Points on a hilly landscape, in no order, each with its height.
From any point a ball takes the steepest step (drop divided by distance) to one of its 5 nearest points. It stops when none of these is lower. Distance is the straight distance between rows; heights are no part of it.
(561): -16 -46  15   4  13  18  28  12  27  (h 187)
(856): -12  12  -4   0 -12  26  28   7  -3  (h 478)
(608):  -8  45 -14  -3 -21  30  24  -1 -26  (h 747)
(640): -23  40 -19  -5 -28  24  12   1  -1  (h 555)
(388):  -3  20  -3   8  -1   7  -6  22 -29  (h 464)
(558):  54 -17  20  -8  26  -3  18 -20 -54  (h 392)
(600):  53 -58  18   4  38 -39 -28 -18   5  (h 369)
(13):  67  -6   6   5  24 -50 -52 -21 -11  (h 532)
(228): -27  10  -1   8   6   6  -2  21 -15  (h 366)
(551):  58 -17  22   1  23 -13   0 -13 -47  (h 346)
(286):  46  -1  13  -8  11  10  31 -14 -61  (h 476)
(477):  12 -21  10  15  27 -41 -47  14 -12  (h 400)
(187):  29   1  11   2   6  15  25  -2 -47  (h 508)
(381):  40 -21  17   1  19 -12  -2  -2 -39  (h 293)
(514): -17 -29  15  12  23 -25 -32  35   3  (h 378)
(67): -15 -17   1   1   1  18  27  13  10  (h 371)
(29): -42  48 -28  -9 -36  17  -2  -6  32  (h 322)
(725): -22  14 -12 -15 -29  24  26 -14  45  (h 445)
(712): -62  16 -25  -5 -23   2 -10  10  57  (h 237)
(564):  -6  34 -18 -19 -41  35  31 -27  23  (h 146)
(133):   3  49 -20 -28 -51  29  31 -50  22  (h 356)
(471):  15  23   2   5   4  16   9   9 -53  (h 639)
(537): -29   9  -7   6  -9  22  12  18  13  (h 418)
(622):  18   1   0  -4   0  29  43  -9 -34  (h 504)
(398): -15  19 -12 -15 -21  30  25 -10  25  (h 390)
(128):  46   8   8   4  17  -9  -1  -6 -64  (h 487)
(785):  45  11   5  10  17 -33 -38  -3 -50  (h 389)
(361):  42 -58  30  -1  34 -18   2 -11   0  (h 144)
(156): -19  29  -4  11  -5  -2 -15  21 -28  (h 474)
(897):  56  -9  14   7  27 -26 -21 -18 -49  (h 339)
(858):  59 -36  22  -1  30 -23  -5 -22 -35  (h 332)
(161): -53  13 -12   2 -16   8  -1  24  33  (h 292)
(283): -48  57 -34 -10 -40   8 -12  -4  19  (h 470)
(142):  28 -43  15   9  35 -51 -47   5   7  (h 542)
(534):  18  21   1  -5  -5  30  31  -2 -40  (h 588)
(515):   2 -40  19   3  25   6  14   9   1  (h 345)
(553): -18   0  -9 -13 -16  32  41 -13  30  (h 450)
(196):   0 -15  18  14  21 -20 -18  28 -16  (h 273)
(40):  77  11   7   5  22 -38 -30 -22 -53  (h 438)
(772): -69  12 -16  -2  -6  -9 -20  34  35  (h 287)
(422): -18 -38  10  -1  11  19  34   3  23  (h 249)
(191):  44 -36  -1   4  30 -65 -65  -6  28  (h 810)
(135): -44  -7   0  18  14 -19 -25  37  12  (h 365)
(834):  -8 -14  12   9  10  12   8  16 -13  (h 399)
(833): -33 -13  -5 -13 -19  20  25  -5  74  (h 231)
(618): -24 -20   2  -8  -6  27  39   0  42  (h 314)
(247): -22  21 -18 -21 -53  11   5 -43  65  (h 467)
(362): -47 -13   2  10   6   0 -13  33  23  (h 334)
(745):  13 -61  23   7  27   4  18   2   5  (h 178)
(828):   6  30  -6  -7 -16  30  34  -4 -26  (h 617)
(777): -23  48 -25 -23 -59   6   0 -38  49  (h 444)
(109):  60 -43  19  -1  36 -38 -21 -20  -8  (h 331)
(548): -50   5 -13  -5 -15  10  -2  14  49  (h 262)
(632): -47 -13  -6  -4 -13  14  17   9  60  (h 189)
(599):  18 -44  23  16  28 -28 -18  12   4  (h 453)
(33):  -1  13  -9 -13 -19  36  43 -13 -12  (h 557)
(162):  -3   1   4  18  17 -20 -27  22 -34  (h 183)
(164): -21 -26  12   3   8   9  16  14  14  (h 299)
(350): -36   3 -12 -13 -33  21  18  -9  62  (h 309)
(550):  36 -25  18   9  21 -25 -24   1 -21  (h 185)
(246):  20 -58  26   6  37 -31 -20   4   8  (h 387)
(405): -35  58 -32 -14 -43  16   2 -20  24  (h 460)
(863): -18 -41  15   8  17   1   3  20  11  (h 303)
(694):  34  -7  12  11  17 -23 -26   7 -37  (h 275)
(258):  37 -30  18   8  28 -35 -34  -1  -5  (h 307)
(685): -26  74 -34 -11 -50  18   0 -24  15  (h 534)
(883):  58 -23  15   5  26 -32 -18 -15 -33  (h 285)
(510):  19 -17  13   0  17  16  38  -6 -28  (h 439)
(808):  36  -4  11  10  11 -11 -14   5 -44  (h 347)
(172): -50  13 -10   6  -6   3 -10  30   1  (h 318)
(732): -36  25 -18 -15 -45   1  -5 -22  60  (h 315)
(322): -35  36 -25  -6 -33  22   7  -3  25  (h 405)
(399): -35  -3  -4  -3  -6  19  14  12  25  (h 368)
(892):  10 -29  21   3  16   6  24   5 -16  (h 384)
(452): -48  31 -29  -4 -30   5 -10   0  53  (h 184)
(544): -36 -14   6  12  11  -3  -6  30  19  (h 359)
(183): -10  54 -26 -17 -56  23  10 -48  26  (h 414)
(654):   3  36 -10  13   2   2 -12  19 -57  (h 71)
(810): -27  52 -20   8 -14  13  -8  19 -29  (h 697)
(204):   9  20  -1  10   7   0  -2  14 -45  (h 548)
(396):  65 -12  -6  -2  29 -62 -65 -22  12  (h 567)

Where does a ball stop that starts at each point below?
(772) => (452)
(558) => (550)
(187) => (361)
(228) => (452)
(515) => (361)
(247) => (452)
(622) => (361)
(777) => (452)
(399) => (632)
(191) => (550)

Two balls start at each pair of points below. Name the first point that both come to, or write never.
(534) and (551) => never
(40) and (785) => (550)
(608) and (834) => (561)
(135) and (537) => (712)
(897) and (142) => (550)

Call two points neighbours if one is among the 5 nearest of the other. Go from one point of each pair to the other, from neighbour to neighbour, staying as low as possible. Name the highest point that can't be avoided.
(361) and (632) => (618)
(654) and (361) => (388)
(564) and (561) => (322)
(452) and (162) => (109)
(162) and (550) => (694)
